Each row is a point on a tangle of strands that fork, close into loops and nearly touch. The rows are in no order.
(in the rows, 128 means zero)
Points whose rows are less than 120 apart are linked; no others are. Some points are linked to none.
k_850: [150 166 174 172 138 114 144 148 147 128 169  71 119 176  84 117 154 101
  65 137 164 122 114 151  79 104 122 124 120 198 131 151 107 181]
k_786: [146 118 146 128 161 168  88 140 103 132 142  95 119 160  77 155 127  77
 142 122 158 137 135 141  87 105 144 101 127 177 116 165 117 175]
k_982: [128 107 127 117 106 143  89 157 107  82 132 167 112 102 169 159 113 140
 196 131 180 144 126 108 135  86 103 135 114 141 125 180 150 211]
k_26: [124 117 127 105  95  72 181 137 139  94 187  86 117  88 147 111 110 170
 135 138 130 198 101 123 151 132 110 129 104 101 138 119  96 149]
k_488: [112  95 104 101 118 170  93 155  89 165  77 106 141 134 123 126 155 122
 117 106  89 132 165 132 122 135 188 134  86 142 141 117 159 125]
k_50: [122 101 106 120 158 142 146  71 126 176 122  83 121 172  71  44 137 126
 101  92 118  85 119 139 145 164 171 107 155  97 153 162  95 100]
k_871: [130 151 109  98 104 112 145  72 122  97 156 151 114  83 153 119  56 128
 188 115 134 143 123  95 197 107  96 148 153 129  94 115 132  87]
k_681: [123 160 130 119 129 152  93 104 129 116 117 200 122 116 180 153  88 147
 140 146 129 115 138  64 153  95  80 147 144 121  55 124 151  78]
k_452: [131 120 141 142 158 141  88 103 111 101 139 166  88  95 121 161  83  66
 181 117 215 127 121 132 137  87  71 116 153 162  76 181 113 167]
k_824: [131 103 159 168 124 105 112 107 136  99 140 133 127 143  80 117 154 112
 110 103 192  76 124 140 129 156 107 126 157 120 143 190 111 143]
k_460: [112  90 130 133 162 151 108 101 153 171  95 146 120 147 120 145 143 115
  98 113 110 112 148 127 152 135 139  89 150  84  98 138  87  86]
k_469: [156 194 142 142 153 187 104 170 111 173 121 125 135 172 106 167 113  90
 109 178 104 115 137 126  52  86 138 114 125 170 114 107 141 139]
k_906: [115 141 133 134 144 140 134 103 152 168 102 139 142 161 122 100 113 135
  55 109 114 118 158  97 135 105 119 112 136 141  70 125  92  85]
k_430: [123 113 127 135 146 114 168 136 141 145  83 141 109  97 157 135 165 131
 141 136 111 139  98 184 142 181 131 133 136  65 149  84 130 113]
k_823: [119  50 115 120 126 138  82  36 126 149 126 128 124 132  86 120 109 102
 173  79 127  92 138 132 190 139 117 118 165 106 110 156 106  88]
k_556: [133 103 144 118 143 151 113 156 159 134 143 170 130 108 209 164 114 186
 149 144 123 175 146 107 133 111 103  95 116  56 114 143  91 148]
k_730: [125 109 118  94 121  85 188  77 133 121 188  38 111 118  63  73 113 133
 158 122 127 155  81 149 153 164 160 114 137 102 173 136  94 121]
k_109: [118 182 138 148 103  94 147 112 149 110 135 148 157 169 101  62 126 157
  32 118 131  81 127  80 129 126 122 162 127 169 106 124 140  98]
k_989: [142 176 136 114 126 161 112  93 126 120 157 153 142 142 140 113  68 146
 143 136 124 114 138  54 150  94  91 132 159 121  72 123 137  79]
k_435: [110 111 145 131 150  93 155 133 116 146 106  67 105 131 108 127 178  94
 121 114 107 131 123 215 106 177 171 144 102 161 173  93 149 142]
k_381: [133 149 165 171 118 118 109 134 140 130  93 147 159 166  95 109 188 119
  69 113 141  62 128 145  98 163 153 154 123 127 164 140 152 135]
k_297: [105  64 132 140 109  83 121 107 106 105 112  89 122 108 112 111 173 128
 109  83 132 121 139 157 151 172 145 163  91 143 166 145 136 149]
k_608: [110 116 123 124 113 138  70 170 107 128  73 185 151 113 173 172 135 146
 116 131 112 128 165 111 114 111 128 150  91 140 118 121 162 138]
k_186: [100  93 130 149 151 111 123 104 158 155  72 168 122 115 138 130 150 130
 100  99 117 114 143 142 162 145 115 135 146  97 102 122 113 100]
k_518: [121 107 127 135 121 153  80  63 144 138 131 146 152 163 105  90 125 129
  87  96 152  84 150  54 148 117 115 130 156 132  72 167 122  87]
k_988: [144 134 167 178 142 125 128 129 123 115 160  81 114 139  82 151 133  82
 127 115 184 134 126 152  94 107 113 120 130 186 120 166  98 177]
k_776: [155 218 122 140 112 110 183 185 123 112 151  87 128 123 143 140 132 138
 120 183 101 149 106 148  89 118 138 140 105 162 164  87 156 145]
k_40: [145 162 106 113 109 146 139 163  93 112 176  46 147 143 113 120 109 136
 146 130 115 139 122 129 112 110 160 123  93 163 166 136 150 167]
k_856: [128 157 146 162 144 127 145 153 145 125 127 122 127 129 123 128 158 135
 100 142 132 128 116 138 107 136 125 117 115 130 147 127 123 151]
k_720: [117 114 120 127 110  76 197 100 145 131 137  61 125 131  81  47 179 164
  55 122 126 111  98 143 127 184 167 157 110 122 169 122 119 130]
k_967: [151 156  92  79 121 146 140 134  99 101 188 140 118 103 155 140  47 113
 241 138 127 168 120 109 145 110 121 127 124 109 136 122 130 135]
k_425: [136 178 126 121 149 159 133 154 129 185 140  95 150 168 135 115 109 144
  71 142  95 162 150 130  87  94 130  91 121 165  82 101  98 117]
k_421: [130 131 125 148 149 129 140 124 111 144 109 152 101 102 129 137 129  96
 176 132 126 118 104 169 141 162 141 133 158 100 154 105 133 101]
k_482: [146 141 151 170 112 111 153 160 163  94 141 168 125 111 176 162 147 184
 134 172 147 130  91 103 129 148  81 124 156  57 152 154 115 160]
k_916: [ 93 113  91  88 122 117 126 136 127 160 100 129 141 110 179 105  89 172
  99  96  83 195 166 120 163  87 121 127  99 147  79  81 114  80]
k_696: [131 124 126 125 120 134 146 174 130 133 128 123 121  98 177 150 141 176
 139 137 107 179 119 149 124 140 136 124  95 119 150 106 135 147]
k_16: [134 140 152 141 178 134 138 178 169 149 132 158 119 131 192 177 131 152
 108 155 126 182 135 150  98 108  86  90 127 100  88 122  69 151]
k_388: [146 169 131 145 122 148 102 131 100 101 141 133 139 145  86 129 109  99
 138 133 142  74 132 108 105 107 129 138 140 172 137 143 165 122]
k_209: [116 187 115 122  88  97 160 101 131 110 144 108 150 141 107  58 108 149
  86 114 106 104 123  82 157 121 140 155 124 169 123 117 157  93]
k_890: [140 158 129 130 116 101 184 192 146 103 136 126 124  80 189 155 158 183
 134 171 108 171  89 143  91 146 122 132 100 110 171  88 149 156]
k_125: [111 180 132 156  89  64 158 166 142  95 110 152 135 100 155 124 143 143
  74 161 127 132 128 134 132 120 114 167 100 187 125  76 173 133]
k_559: [121 101 120 139 155 128  99  47 125 168  74 175 119 144  89 109 116  65
 124 103 122  64 134 141 167 149 114 121 180 126  95 113 127  50]
k_747: [154 126 165 188 131 136 114 129 139 100 134 145 136 151  95 145 173 127
 110 151 171  59 120 125  90 148 117 123 161 106 168 184 129 174]
k_632: [135  81 127 121 182 198  94 101 144 176 120 127 135 168 109 153 124 103
 119 131 126 108 150 114 122 116 132  52 158  51  95 152  67 103]
k_14: [132  83 121 118 139  99 190 109 152 110 142 122  89  72 138 148 129 104
 208 145 125 165  75 176 132 185 132 119 160  50 166 103 103 125]
k_362: [118 179 161 165 145 104 141 114 156 144 107 141 137 205  55  70 161  98
  30 125 134  55 144 142 106 140 137 134 142 169 111 129 116 101]
k_313: [114 135 140 151  89  86 153 130 127  68 142 151 116  70 167 133 134 145
 149 138 180 138 114 116 156 120  83 169 133 143 134 152 150 158]
k_385: [ 90 121 112 135 115  85 156  99 152 149  75 147 131 130 122  85 141 150
  53  96  93 130 144 132 165 143 132 156 115 148  95  83 130  76]
k_663: [156 153 116 109 143 209 112 158 121 192 158  74 168 189 115 123 113 142
 122 160 101 136 134 115  76 117 158  80 124 101 131 126 114 134]
k_940: [134 149 109 104 122 163 100 149 108 168 151  97 166 168 124 107  94 137
 105 130 105 134 162  88 107  85 148 110 109 163  90 121 124 113]
k_389: [134 122 106  89 149 168 122 135 111 179 134 113 139 132 126 133  85 110
 156 115  94 180 148 130 124 109 144  86 120 126 106  99  95 106]
k_931: [139  90 136 124 161 178 115 117 147 162 155  53 150 179  91 106 138 139
 103 110 132 123 142 119 100 123 159  75 124 100 141 167  83 154]
k_12: [100 123 116 123 136  98 186  90 145 163 106  79 124 162  75  37 159 144
  49  96 105 112 113 153 136 174 176 135 118 147 158 106 119 103]
k_555: [114  64 123 143 129  92 139  92 146 112 107 136  97  81 144 146 146 121
 160 110 136 150 120 162 173 154  99 130 146  83 138 136  97 132]
k_984: [123  48 125 113 118 139  93  85 110 115 138 120 116 111 101 118 113 103
 170  73 151 125 140 128 186 126 121 118 136 123 131 173 114 127]
k_777: [144  99 122 135 108 159  68 107 101 105 128 160 144 137 103 142 119 107
 193 116 147  72 129  97 142 143 124 135 160 103 149 172 166 117]
k_994: [108 133 122 134 118 123 116 138 117 127 131 115 138 136 114 117 129 119
  99  96 122 125 156 118 124 104 140 142  94 197 113 128 132 137]
k_418: [110  95  84  76 156 159 129  90 123 195 116 128 143 142 136 111  85 134
 140  89  85 173 161 122 161 111 148  85 125 113  87  99  98  78]
k_177: [123  87 128 129 138 154  62 104 106 107 119 169 113 114 125 166 103  64
 191 112 186 107 143 112 136 100  98 139 156 157  75 177 149 133]
k_507: [104  58 145 150 101  75 104  88 147 113  69 186 135  89 138 127 181 146
  84  84 143  91 155 143 191 155 107 179 133 120 129 137 144 103]
k_938: [140 167 102 107  98 172  83 168  82 134 102 134 179 152 118 158 124 118
 124 158  87  91 161  88  73 110 169 155 108 172 140 111 197 127]
k_304: [167 160 119  92 132 128 157 181 114 102 190 125 116 102 174 159  83 131
 197 152 131 208 108 153 103 100 114 102  97 127 145 119 118 185]
k_793: [130 122 120 127 197 178 130 114 149 177 130 131 111 159 124 156 103  93
 141 140 105 119 120 161 115 132 134  55 176  65 116 117  70  99]
k_144: [144 211 127 137  88 107 150 161 108  81 170  95 143 128 119 120 118 128
 126 168 115 107 109 116 105 103 135 150 111 204 159 113 176 143]
k_624: [129 115 109 114 141 125 158  73 112 145 165  55 125 162  50  56 114 124
 139 104 126 117  94 131 152 157 175 106 141 109 161 138 118 109]
k_463: [130 101 108  98 119 163  82 165  79 112 115 137 124  99 138 170 114 104
 205 124 122 134 144 142 119 114 160 136 112 141 162 145 152 170]
k_764: [145 152 126 117 109 127 158 121 122  77 194 132 112 103 143 146  68 133
 216 150 149 155  96 116 146 122 101 126 146  77 156 141 111 138]
k_965: [143 118 171 168 151 114 121 159 153  95 140 138 118 121 143 164 170 136
 109 144 193 148 115 143  91 110  83 109 124 149 124 188 100 220]
k_198: [ 95  92  94  92 122 147 116  81 126 181  98 125 146 142 133  73 130 162
  80  85  87 136 167  93 183 121 134 142 123 124  93 101 119  66]
k_525: [163 143 124 109 150 187 102 177 122 193 133 122 168 170 149 164 114 157
 123 174 104 138 153  92  67  86 131  88 128  94 106 117 111 134]
k_311: [166 100 119 107 147 137 164 159 150 101 155 146  99  92 195 170 126 140
 210 142 136 201  91 155 101 153 121 108 115  75 177 132  96 195]
k_358: [135 170 131 131 180 138 159 130 152 191 120 123 131 175 115 109 129 127
  55 135 111 132 132 135 110 109 123  83 140 121  87  97  86  92]
k_126: [149 159 161 186 125 150 118 137 156 122 116 153 152 164 118 131 151 157
  93 146 150  60 102  93 100 137 126 121 163  74 160 162 123 130]
k_725: [149 148 140 131 163 180 103 139 108 167 135 110 136 173  79 153 115  61
 121 155 130 110 138 131  69 101 148  91 142 157 101 139 114 138]
k_662: [127 135 142 126 159 141 119 152  98 144 107  77 123 147 105 132 157  90
 132 134 107 122 132 189  89 146 166 125  99 159 165 114 150 155]
k_19: [151 146 154 121 162 176 107 180 104 150 131  69 114 139 125 173 156  95
 139 135 123 147 127 166  57 127 163 111  96 160 156 133 133 200]
k_15: [133 180 142 156 109  80 110 159 113  87  91 199 115 111 119 156 141  88
 136 162 144  88 140 151 116 115 109 179 127 191 121  94 192 136]
k_628: [174 149 141 124 170 155 154 175 131 134 172  56 101 141 137 157 133 112
 152 146 127 190 104 172  49 121 141  94  99 156 151 117 116 190]
k_149: [ 91  64 124 108 161 129 143 110 152 186 107  72 115 149 115  81 164 149
  59  76 103 160 153 159 139 147 172 115 102 113 120 121  85 119]
k_158: [149 133 141 137 161 179 115 155 152 167 165  77 154 191 121 124 127 168
 101 144 135 146 135 107  79 106 132  63 123  87 131 159  86 151]
k_179: [108 112 115 114 135 143 114 146 146 173  99 142 142 126 178 141 125 176
  94 119  92 159 159 115 136  96 121 114 112 105  93  93 101  91]
k_827: [134 140 128 131 122 105 181 142 146 112 145 170  93  72 189 151 114 133
 175 155 129 172  91 150 154 144  94 128 142  72 124 104 104 121]
k_694: [118 140 173 170 142  82  79 149 128 109  56 216 123 136 106 169 152  71
 112 144 147  70 145 165  91 123 107 172 139 178 102 103 171 143]
k_680: [132 139 120 130 111 101 150 132  89  81 168  88 113  99  97 133 110  99
 182 120 154 137 104 157 126 128 130 136 125 172 163 150 140 167]
k_332: [100  64 127 131 116 100 107  69 152 140  57 185 131 103 128 108 160 132
 107  88  99  86 134 133 207 166 113 162 145  95 120 115 117  65]
k_477: [136 146 112 129  98 115 142 161 103  84 133 127 117 100 130 143 147 126
 195 163 127 120  91 166 124 169 154 141 130 116 211 117 170 146]
k_606: [120 130  99  83  96 163  77  98  81 101 132 143 152 117 133 124  66 102
 179 115 129  96 162  58 158 105 133 158 138 185  96 131 196  84]
k_713: [111 128 123 112 100  98 137 107 127 116 142 131 117  93 158 111  87 151
 143 102 124 162 138  92 195  93  97 147 115 141  98 122 129 100]
k_374: [134 174 128 122  84 128 125 124 117  63 181 121 147 135 130 117  90 167
 152 145 142 113 127  69 149 105 110 159 123 149 140 163 160 129]
k_48: [ 98  93 138 151 143  89 151 121 158 150  62 151  97 107 144 145 188 131
  78 108 113 125 130 182 144 181 127 135 122  98 138  95 117 114]
k_180: [150 190 140 160 139 110 181 170 152 130 135 100 121 149 130 129 167 129
  71 169 111 131  91 160  80 132 129 139 117 154 156  91 135 154]
k_652: [160 172 133 137 167 140 151 188 140 149 144 111 111 122 159 170 119 124
 139 163 107 190 116 175  64 111 118 100 106 143 128 105 102 163]
k_782: [119  69 117 108 144 121 152 154 151 133 119 120 114  88 207 153 154 182
 146 122 111 202 127 149 139 158 133 115  92  69 161  96 103 151]
k_597: [119 104 134 123 137 162  96 103 144 160 110 127 159 181 113 111 146 138
  61 100 144 112 176  75 121 103 135 101 133 134  72 161  98 103]
k_923: [133 151 134 152 100  82 159 170 122  92 103 133 115 104 138 168 180 117
 149 167 123 113  89 192  90 182 147 153 119 130 192  87 186 153]
k_89: [138 171  99 119 118 166 115  81 106 125 144 140 152 152 114 105  66 115
 146 121 106  86 131  79 156 129 137 133 160 148  96 113 158  60]
k_616: [112  61 120 104 107  62 196  91 146 119 171  40  94  93  87  87 144 151
 132 130 131 164  65 153 142 200 158 132 142 100 178 126 105 134]
k_877: [124 136  92  98 150 181 129 135  94 176 136  77 162 149 106 108  98 122
 149 135  87 124 129 127 118 138 195 102 120 102 146  94 144 100]
k_422: [114  93 131 129 154 139 134 106 145 155 133  81 138 142 111  94 140 154
 105  95 121 142 135 134 143 142 159  96 115  97 129 148  79 128]
k_947: [120 175 138 153 116  80 172 164 158 115 130 145 115  89 171 145 133 142
  90 152 124 176 120 139 129 106  89 142 110 167  90  79 128 131]
k_289: [ 99  75 107  89 135 131  92 113 122 158 101 166 125  98 184 140  95 140
 141  75 105 193 174 109 171  79 103 126 101 147  56 106 109  89]
k_47: [118 119 139 141  69  65 180 139 139  39 175 120 110  60 150 132 144 143
 144 168 182 155  91 133 146 155  86 163 131 146 148 150 142 189]
k_380: [136 164 131 153  71  79 182 148 128  70 139 119 125  91 134 132 147 141
 163 170 141 114  72 129 139 151 125 160 133 128 184 123 171 140]
k_697: [147 143  86  75 144 170 131 151  95 152 168 126 126 106 142 144  62 106
 207 133  94 177 130 133 126 108 144 101 126 118 126 100 121 109]
k_242: [129 151 103  94 102 161  58 123  86  87 152 146 133 119 126 147  79  86
 174 133 167  97 161  75 114  83 134 148 130 201  90 151 196 132]
k_256: [145  86 125  96 166 120 165 169 162 135 156 141 105 102 211 149 132 168
 172 143 121 221 117 160  98 148 113  94 108  45 166 106  88 169]
k_723: [118 134 113 111 124 139 101  62 128 155 100 163 135 130 109 102  98 104
 131 106 103  85 130  95 176 142 113 138 170 131  92  93 155  41]
k_885: [142 133 173 183 154 120 139 152 184 111 131 150 113 137 150 173 158 150
  81 151 168 128 122 131 105 114  79 104 140 111 104 162  89 170]
k_491: [106 120 101 129 112  84 165  77 129 145 121 103 119 114  83  71 128 118
 118 100 120 115 101 154 165 157 148 148 137 131 147 121 119  89]
k_476: [150 121 123  98 119 118 163  92 119 116 178 120 112 103 111 115  86 115
 211 137 127 141  83 143 160 145 124 106 157  70 161 127  98 111]
k_670: [131 131  94  98 118 179  78 172  78 145  88 117 153 134 143 162 141 121
 150 135  75 120 163 127  94 126 182 142  89 134 160 114 193 134]
k_451: [119  88 141 132 107  72 190 116 149 106 140  55 112 107 111 104 179 169
 107 126 137 130  92 160 122 197 152 152 120 109 187 132 124 158]
k_717: [129 106 115  87  98 166  70 136  82  80 141 178 118  97 176 160  91 121
 223 123 159 129 135  88 160  95 117 150 121 122 125 173 163 164]
k_552: [104  94  88  90 113 156  98 128 109 182  82 121 163 151 138 111 137 146
  97 103  79 133 177  94 134 120 157 122 109 136 112 108 150  82]
k_284: [138  72 142 131 152 149  59  89 123 107 111 182 103 120 130 167 110  87
 193 118 172  84 126 117 161 110  91 121 184 104 105 175 120 128]
k_718: [112 104 138 123  78  68 195 121 144  83 179  86 103  75 127 111 138 146
 145 163 143 165  75 142 140 167 110 134 130 116 153 135 118 157]
k_76: [118  65 131 125 111 123 103 108 102  82 164  96 115 105 120 137 109 123
 180  85 176 147 142 122 164 107 105 139 117 148 127 202 116 169]
k_27: [148 186 114 133 113 138 143 131 136 134 132 147 159 156 130 109 124 166
  99 151 112  89 108  90 118 135 123 130 138  99 142 109 145  87]
k_620: [134 150 119  98 129 171  86 142 113 140 115 195 139 117 183 177  84 132
 164 160 117 140 163  59 118  71 101 128 142 125  68 125 139 114]
k_646: [147 200 158 168 158 141 150 132 174 149 140 121 134 177 112 128 138 140
  54 163 135 111 114 120  89 108 109  93 153 119  92 115  93 105]
k_321: [141 166 102  98 112 181  93 156  88 165 122 115 171 175 107 132 109 108
  91 151  96 107 173  87  79  84 172 126 111 197 101 105 169 111]
k_323: [126 180 126 149  90  67 147 165 124  60 126 164 105  82 145 156 135 107
 122 157 145 124 119 150 132 112  98 182 108 198 132  99 204 157]
k_205: [112  71 113 114 150 148  97  34 141 167  98 137 122 145  95  92 118  91
 125  78 114  99 145 112 190 138 124 104 181 109  86 131  92  53]
k_175: [100 100 134 118 166 134 134 135 119 194  87  66 107 166 108  94 175 118
  68  90  95 156 149 189 109 158 187 126  83 148 139 111 124 129]
k_202: [130 184 157 163 108  87 167 135 161 127 150 117 139 151 118  86 142 171
  29 129 138 118 119 112 111 121 113 143 106 173 105 124 109 128]
k_664: [143 173 154 166 127 138 128 131 144 142 111 140 169 200  85  78 181 129
  34 136 134  58 141 115  77 135 167 151 135 143 138 134 125 126]
k_866: [152 215 173 172 150 150 128 169 145 141 126 123 138 169 111 146 143 120
  77 173 129  97 119 122  59 106 122 117 133 155 118 113 126 147]
k_926: [103 159  97 101 101 103 178 105 137 145 128 100 144 129 113  55 112 180
  82 121  90 139 112 107 161 131 151 126 116 137 125  99 129  81]
k_108: [123  71 131 101 154 104 160 117 170 134 172  93 110 114 139 129 112 168
 131  93 120 205 144 130 154 125 116  78 115  74 125 135  64 153]
k_505: [136 136 106  92  98 108 175 154 116  71 193 100 112  89 164 136 104 148
 184 148 131 197 105 129 137 125 128 139 100 118 158 129 127 190]
k_299: [124 150  94  76  97 127 100  87  94  83 153 146 128 101 145 119  62 111
 200 122 112 117 141  89 194  99 122 156 144 156 102 118 171  71]
k_30: [ 96  59 141 110 133  83 150 122 109 133  99  53 103 133  95  97 182 103
  94  83 119 135 148 196 123 182 177 159  87 164 169 130 135 156]
k_951: [110  90 126 133  85  94 131 119 125  95 109 133 134  96 126 122 155 153
 122 107 139 115 126 128 181 158 127 153 119 117 166 143 141 129]
k_736: [138 138 120 132 156 159 145 130 144 152 121 119 114 144 126 140 121 124
 163 141 108 115 109 153 114 150 148  91 148  59 153 111 113 106]
k_548: [ 83  71 116 108  82  81 132 128 127 105 116 101 135  88 160  94 152 179
  94  70 123 167 157 116 186 131 129 162  76 146 127 133 134 133]
k_44: [143 136 103  97 134 214  98 138  91 163 147 104 169 172  98 149 113 126
 161 146 103 106 135  94  93 124 171  97 139  98 151 126 146 117]
k_862: [158 178 118 100 148 152 151 197 111 133 146 143 126 108 196 169  91 135
 173 176  96 181 122 144  78 100 120 112 112 127 134  89 132 157]
k_351: [138 163 167 179 151 130 115 163 153 103 103 201 108 113 161 191 133 117
 126 164 166 126 111 131  97 105  87 117 152 113 104 156 116 172]
k_224: [147 118 122 127 140 103 184 153 158  97 150 155  91  84 185 169 136 129
 197 162 137 182  68 169 120 169 109 125 150  53 172 108 119 161]
k_97: [150 163 150 141 110 115 167 150 145  85 164 143 118 104 161 148 122 150
 167 170 147 156  81 121 127 137 104 129 139  95 138 128 112 141]
k_410: [157 181 127 157 134 171 113 130 143 133 137 137 167 168 123 117 127 161
 131 155 116  83 117  83 108 132 133  96 164  67 153 142 126 107]
k_436: [114  96 134 114 174 143 134 123  98 181 110  52 107 165  83  98 149  69
  95  96 116 163 148 210 103 140 174 108 108 175 124 128 106 146]
k_990: [141  97  99 101 130 112 176 107 121 126 166  86 101  83 118 112 108 107
 207 122 113 166  80 170 136 169 155 120 128  73 183 102 108 120]
k_665: [127 122 169 160 130  83  75 145 137 113  58 203 158 152  83 132 181  84
  79 138 134  54 162 173  91 140 140 185 124 162 133 105 186 134]
k_260: [106  59 134 148  90  69 102  89 120  88  94 166 120  81 133 125 162 130
 134  96 167  86 138 140 188 144  97 177 131 133 142 168 141 138]
k_118: [119 120  85 100 137 171 123  89  96 169 122 114 153 155  92  82  99 115
 155 102  78 114 125 106 156 144 178 114 140 102 144  96 146  66]
k_899: [101 132 109 114 112 127  97 146 120 116  87 183 129  86 178 156 116 147
 135 116 108 151 165 106 156 102 110 167 119 148 103  95 166 105]
k_426: [111 127 124 115 135 125  86 102 107 126 126 154 122 107 105 143  90  78
 136 105 147 127 158 102 136  83 116 139 135 201  66 125 140 101]
k_677: [125  81 147 140 139 130  98  87 128  88 167 135  91 106 123 150  90 100
 180 103 204 142 139 122 168  86  80 117 148 132  87 211  90 165]
k_368: [118 140 108  94  90 152  96 146  91  74 168 127 141 104 159 128  92 153
 194 112 135 137 141  83 156 101 129 150 107 143 139 161 160 142]
k_275: [144 151 102 100 124 181  87 168 109 161 124 160 163 136 178 164 101 161
 137 163  96 140 146  75 100  91 119 114 123  98  99 109 137 113]
k_58: [112  93 114 121 115 149  77 101 137 158  52 196 151 146 130 136 160 134
 103 118  91  83 160  90 152 150 134 143 145 103 122 117 155  66]
k_182: [111 142 114 134  77  59 168 121 118  69 128 141 117  74 139 131 132 131
 151 145 137 134 102 141 168 145  96 174 140 144 151 113 168 116]
k_121: [137 133 147 136 123 120 144 148 179 106 145 173 129 111 206 152 134 200
 122 160 133 153 131  94 155 118  75 124 137  39 129 134  90 132]
k_589: [ 92  52  82  85 139 158 116  92 128 200 103 109 135 139 133  78 124 147
 111  86  83 155 153 113 178 132 161 109 115  86 111 111  93  79]
k_621: [139  98 147 162 121 141  85 110 118 108 112 166 120 123 124 156 141 118
 152 118 175  83 134 129 141 139 105 130 154 111 141 187 132 133]
k_365: [129 102 164 167 103  68 173 114 156  90 155  84 104 103  93 111 170 136
  86 146 181 120  92 142 130 165  97 136 133 143 136 159 107 165]
k_353: [113 125 117 100 136 130 107 146 132 141  91 198 107  80 204 165  93 141
 149 110 113 177 155 119 155  81  89 142 110 140  63  97 121 115]
k_131: [127 160 167 178 147  96 111 124 146 119 110 161 125 162  79 130 145  82
  87 138 163  64 125 149  90 121 108 142 154 170 103 130 143 117]
k_932: [127 130 151 167 137  86 146 150 133 125  88 120 108 132 126 142 200 105
 109 141 122 118 108 201  99 191 147 153 114 129 189  96 170 160]
k_80: [141 171 173 184 133  99 150 108 167 122 135 137 130 171  77  96 150 104
  49 129 173  68 120 123 109 126 108 134 166 145 124 160 109 124]
k_152: [138 191 156 161 130 111 135 162 153 109 131 168 119 111 169 163 122 125
 104 158 158 151 106 120 103  87  65 133 136 153  83 118 120 147]
k_51: [135 111 122 114 146 139 141 139 142 135 140 164 109 100 163 164 103 140
 185 138 121 162 116 130 152 121 111 115 125  82 115 124  91 131]
k_160: [146 209 126 146 109 131 128 156 117 118 140 121 160 154 101 115 132 140
 107 154 119  88 124 106 110 110 133 145 124 156 146 123 175 119]
k_331: [111 114 135 137 147 112 135  88 131 161 114 109 134 182  59  56 164 113
  63  90 123  86 131 146 123 164 164 123 136 137 142 150 104 115]
k_258: [112 139 108 104  84 122 137 115 120  97 158 128 146 121 169  94  90 191
 157 110 103 137 132  69 181 110 117 155 116 107 129 128 147  90]
k_273: [139 170 155 152 139 109 179 129 152 138 159  72 132 159  83  92 132 128
  42 137 136 129 115 136 102 107 129 117 114 181 108 140  91 140]
k_742: [123  97  87  96 170 168 123  68 108 196 109  96 133 179  71  64 130 104
 119  93  93 100 134 126 154 148 171  86 153  98 120 114 109  72]
k_800: [116 102 135 150 133 128  72 150 120 122  74 178 122 124 127 170 151 113
 127 121 143 103 148 134 112 122 134 150 116 153 119 136 157 148]
k_225: [141 125 127 118 104 161  65 104  83 106 146 132 151 153  92 144 105  92
 162 115 169  76 142  79 121 111 139 141 145 163 118 170 176 128]
k_836: [132 122 149 150 147 136  92 154 102 131  93 134 122 141  89 163 158  87
 130 142 132  95 143 171  88 144 139 136 118 152 144 131 150 152]
k_588: [131  92 155 148 130 130 101 140 120  78 135 149 109 101 151 163 140 126
 151 121 196 141 123 124 127 105  92 117 117 139 119 198 121 224]
k_288: [122  95 153 168 106 101  84 143 140 132  52 193 158 156  97 121 196 102
  83 120 133  48 159 147 104 175 157 169 119 122 160 127 160 129]

A piece is two or more points that can be reached from each other along the links. Count, over all rows, the pieces, the separate loops (a circle has one, a figure eight two, a Y none), the forks (points with three links) and the tips (points with one).
pieces: 4
loops: 6
forks: 13
tips: 9

How many points has the smallest loop of links through each point below? Write 0 if it is on no loop.
k_225: 10
k_793: 8
k_331: 8
k_304: 17
k_764: 7
